Points on a hilly landscape, in no order, each with its height.
From any point a ball rolls to the lowest of the 2 points nearest to it. It stops when none of these is lower. Distance is the straight distance between rows; heights are no part of it.
j558 (h 802): [154 164 127 125 149 174 163 154  98 113 134 135 161 134 125 126  98 191
 130 156 156]
j618 (h 820): [ 39 140 196  80 149 130 143 137 150 127 110 172 143  95 109 111  88 102
 130 101 137]
j714 (h 409): [188 138 138 127 102  59 130 110 141 127 149  70  95 157 133 137 167 144
 129 112  71]
j284 (h 624): [102  85  91 182 138 133  96 120 119 138 142 122 159  94 158 111 147 133
  80 203 144]
j803 (h 232): [149 137 133 107 134  49 178 133 190 121 139 135 129 134 132 107  92 146
 165 102 135]
j684 (h 340): [168 143 121 113 136  66 154 126 166 147 158  94 132 178 149 128 148 143
 138 143  50]
j406 (h 283): [157 176 131  87 141  33 180 150 176 131 150 119 120 177 132 110 127 146
 167 139  93]
j296 (h 392): [121 128 104 160 106 103 102 102 118 176  97 155 129 122  72 129 116 136
 100 181 181]
j325 (h 411): [144 217 151 132  86  85 104 140 117 134 143 162 135 152  93 128 114 163
 107 163 118]
j430 (h 839): [ 72 139 177  90 133 133 150 154 145  84 146 163 131 105 153  90  93  88
 125 123 103]
j287 (h 646): [126 147 180 103  81 119 113 123 146 110 101  98  90  94 164 169 167 123
 134  59 112]
j655 (h 433): [ 82 128 146 125  94  87 108  87 116 134  78 159 110 102  95 124 114 129
  92 181 157]
j619 (h 379): [169  61 113 108 176 136 196 130 139 152 143  77 122 123 142 129 142 108
 129 135 118]
j782 (h 588): [153 201  98 155  83 149  39 103 136 140 108 125 123 188 154 157 169 118
 167 110 109]
j761 (h 163): [ 95  99 163  92 163  79 171 139 163 104 146 147 144 163 110 113  99 155
 159  54 130]
j377 (h 792): [ 94 167 160  99 124 171 121 125 107 142 129 161 119  94  56 109  81 103
 145 136 151]
j342 (h 566): [106 119 123  88 147 159 166 135 129 107 110 187 135 144 140 128  90 115
 144 150 153]
j813 (h 363): [166 172 105 135 137 165 106 121 159 130 175  96 124 106 163 118 124  78
 168 168  95]
j417 (h 250): [109 123  95 163  91 160  77 112 139 143 145 147 129 130  92 114 108  91
 147  54 151]
j298 (h 485): [112 105 144 125 118  89 105 113 138 136 152  61 148 167 148 143 215 170
 114 117  56]
j972 (h 565): [150  85 152  99 109  83 161 107 142 115  90 135  67 113 129 150 112  82
 123 101 127]
j134 (h 536): [ 85  63 167 102 103  88 157 106 153 100 100 163  99 120 136 124 107 110
 120  68 127]
j912 (h 439): [180 103 102 125 166 106 165 120 158 164 148  58 141 137 137 140 165 131
 133 166  75]
j102 (h 279): [ 97  80 146  91 142 134 158 146 135 157  94 159 141 152 101 151 135 134
 146  50 165]
j649 (h 587): [101  97 131  90 148 156 157 123 110 140 114 157 118 104  91 129  92  78
 116 171 170]
j447 (h 756): [165 160 145 137 112 135 133 151 139 130 182 116 144  99 120 121  99 144
 130 105 106]
j832 (h 541): [ 97 131 118  82 147 178 116 133 110  97 125 142 118 140 156 131 120  76
 138 167 134]
j814 (h 405): [119 116  95 143 127 195 115 128  89 143 102 170 115 126  87 142 121 120
 120  93 167]
j97 (h 476): [164 163  71 130 146 158 107 120 101 163 103 140 120 195 125 166 120  71
 165 179 163]
j585 (h 274): [115 108 101 169 127 167  90 138  97 167 165 139 147 113  77 125 128 126
  85 145 150]
j453 (h 620): [125 171 143 101 123 105  78 136 105 156 102  94 119 156 154 177 176 128
  86 198 103]
j114 (h 637): [154  99 135 136 152 189 170 146  67  83 124 117 110  86 127 126 102 148
 113 114 142]
j741 (h 341): [122 146  81 157 123 160  84 134  96 165 118 155 152 149  90 126 127 143
 116 168 183]
j487 (h 373): [143 183 149  91 116  65 151 162 115 130 133 166 114 170  99 123  94 137
 109 169 107]
j661 (h 681): [138 131 130  88 154 115 149 152 129 162 138 121 132 139 133 145 124 101
 101 199 129]
j778 (h 805): [ 54 158 188 106 122 138 121 118 114 137 112 178 146 108  69 106  85 145
 114 128 145]
j357 (h 448): [135 194 168 134  96  84 137 137 120 126 126 150 144 142  66 114  90 213
 125 131 137]
j614 (h 423): [115 198 111 123 122 146  78 146 174 146 154 101 147 119 146 108 138  73
 176 136 126]
j415 (h 188): [ 91 119 113 102 129 155  97  90 158 108  88 105 106 115 209 152 165  53
 142 167 105]
j746 (h 665): [156  79 127 154 146 148 169 127  62  68 111  93  98 111 147 114 143 170
 109 130 118]
j674 (h 697): [181  76 120 185 139 121 151 111  58  81 125  70 126  69 164  94 155 160
 125 120  96]
j888 (h 738): [152  88 139 187 112 127  99 105  88  96 132  88 133  54 185 112 160 116
 108 117  88]
j411 (h 230): [132  84  64 174 159 123 150 123 180 154 134 172 155 134 142 125  99 120
 144  91 145]
j789 (h 695): [122  94 174 107 105  88 131 125 131 108 122  80  92 105 129 133 173 156
 127  77 127]
j942 (h 168): [108 110  71 177 126 187  67 133 112 149 164 149 145 153 109 110 126 104
 115  92 129]
j177 (h 164): [113 129 175 119 125 149 115 143 150 125 159  61 151 103 166 140 181 153
 127  72  77]
j766 (h 477): [146 212 113 131 101 151  52 146 163 158 115 117 142 149 122 111 139  92
 220 113 155]
j562 (h 169): [151  98  61 170 145 102 157 135 163 174  97 154 151 163 144 139 127 166
 129 117 155]
j141 (h 871): [158 135 172  84 158 144 174 146  85  77 150  82  99 145 140 119 124 147
 135 138  85]
j553 (h 62): [ 65  72 150 110 202  99 156 149 162 110 138 124 182 144 124 119 120 150
 129  85 156]
j495 (h 345): [127  74 105 137 150 177 163 151 112 146  87 147 116 125 108 148 140 150
 122  53 164]
j771 (h 185): [ 71  79 148 108 158 140 140 151 132 118 119 130 169 152 150 137 152 164
 122  58 150]
j203 (h 790): [143 193 131 117 137 146 140 153 108 144 139 174 162 136  89 123  82 153
 150 176 152]
j319 (h 511): [133 178 110 105 133 163  97 129 119 123 125 147 122 165 141 137 120  81
 171 145 134]
j292 (h 856): [118 127 185  85 140 125 174 144 105  66 131 131 106 104 141 100 104 133
 126 137 110]
j561 (h 159): [120  87  91 159 125 163 130 122 166 137 139 164 138 118 124 127 101  82
 150  44 141]
j904 (h 655): [155 179 123 113 124 109 111 132 115 148 110 119  99 150 136 175 131 106
 114 186 130]
j208 (h 610): [153  82 111 127 146 162 168 124  90 115 107 150  87 108 110 141  91  97
 113 133 151]
j917 (h 475): [119 123 159 143  83  86 128  95 128 116  90 137 107  99 101 130 122 168
 104 121 152]
j121 (h 664): [ 76  99 111 176 133 183  60 118 107 101 147 114 151  95 173 107 172 126
  90 162 130]
j732 (h 275): [145 105 101 139 124  88 142 128 145 163  98 109 138 144 128 157 164 164
 111 142 163]
j921 (h 482): [142 121 125 179 109 157 100  99  63 116 130 142  96  88  57 112  93 120
  95 154 151]
j918 (h 529): [129 193 122 152  94 152  58 133 156 148 119 154 165 157 155 142 158 127
 195  89 134]
j218 (h 371): [165 127 117 156 101  66 127 110 134 129 116 106 114 150 142 136 149 165
  96 149 116]
j112 (h 776): [143 195 145 127 119 151 118 157 124 144 170 135 140  90  70 123  91 116
 145 154 134]
j471 (h 711): [ 94  73 137 171 135 153 106 115 123 105 135  86 161  58 205 107 172 130
 102 155 101]
j243 (h 365): [141 122  65 150 149 181 117 118 136 152  89 124 119 117 154 154 149 103
 152 142 163]
j817 (h 654): [141 110  96 147 147 124 137 134 132 147 132 128 150 110 123 125 120 133
  95 206 155]
j433 (h 282): [107 132  97 122 138 157  86 104 145 135  91  94 111 113 177 160 172  74
 143 185 165]
j231 (h 297): [151 217 138 124 129 153 124 144 152 113 166 109 136 108 173 115 125 123
 157 149  70]
j977 (h 339): [152 141 119 117 117  92 151 132 108 137 140 196 147 193  87 119  77 142
 106 165 133]
j100 (h 193): [ 86 173 140 112 128 159 113 132 165  88 152 134 145 133 193 108 134 117
 149 133  69]
j332 (h 449): [117 119  96 148 115 185  85  99  76 120 108 142  94 127  52  97  97  96
 118 123 166]
j281 (h 572): [146 123 103 188 127 150  95 125 105 134 119  87 126  78 143 148 164 152
  90 189 158]
j90 (h 567): [129 149 142 115 108  80 101 135 138 163 110  89 141 175 162 163 199 160
  99 151  91]
j294 (h 301): [120  94 124 128 131 107 162 140 116 136 157 189 149 171  98 111  66 131
  97 107 118]
j138 (h 599): [124 132 151  87 102 133 116 119 130 116  91 132  74 118 150 174 141  77
 128  97 128]
j624 (h 512): [105 115 154 119  95  95 156 106 148  95  83 170 112 123 128 120 102 159
 142  84 154]
j195 (h 519): [167 124 104 198 108 141 112 116  80 106 133 125 111  84 123 111 114 136
  91 182 133]
j279 (h 426): [153 115  72 135 131 144 112 109 126 172 107 139 108 164 141 171 157  76
 125 141 138]
j83 (h 729): [140 131 175 118 111  78 138 148 143 123 158 103 121 105 117 121 136 144
 119  97 105]
j361 (h 240): [111  94 150 121 151 125 159 152 138 113 171 161 168 157 116 114  79 138
 121  52  97]
j884 (h 327): [160  64 123 117 157  96 180 134 125 131 171 101 124 141 114 108 134 140
 127 106 121]
j772 (h 58): [ 97 106 108 125 131 184 121 105 159 103 131 131 137 123 201 128 149 103
 138 141  91]
j151 (h 369): [111  96 140 142 134 123 113 114 135 128 153  63 143 142 145 131 210 188
 128  47  90]
j263 (h 486): [146 174 172 135 108  76 157 127 143 107 145 118 125 114  66  98 104 209
 153  76 137]
j571 (h 278): [155  94 143  96 142  57 195 128 152 115 151 114  91 124  99 106 116 123
 160 110 130]

Where does a ball stop that starts at each point below?
j281 -> j553
j674 -> j772
j263 -> j553
j782 -> j772
j83 -> j942
j141 -> j772
j558 -> j772
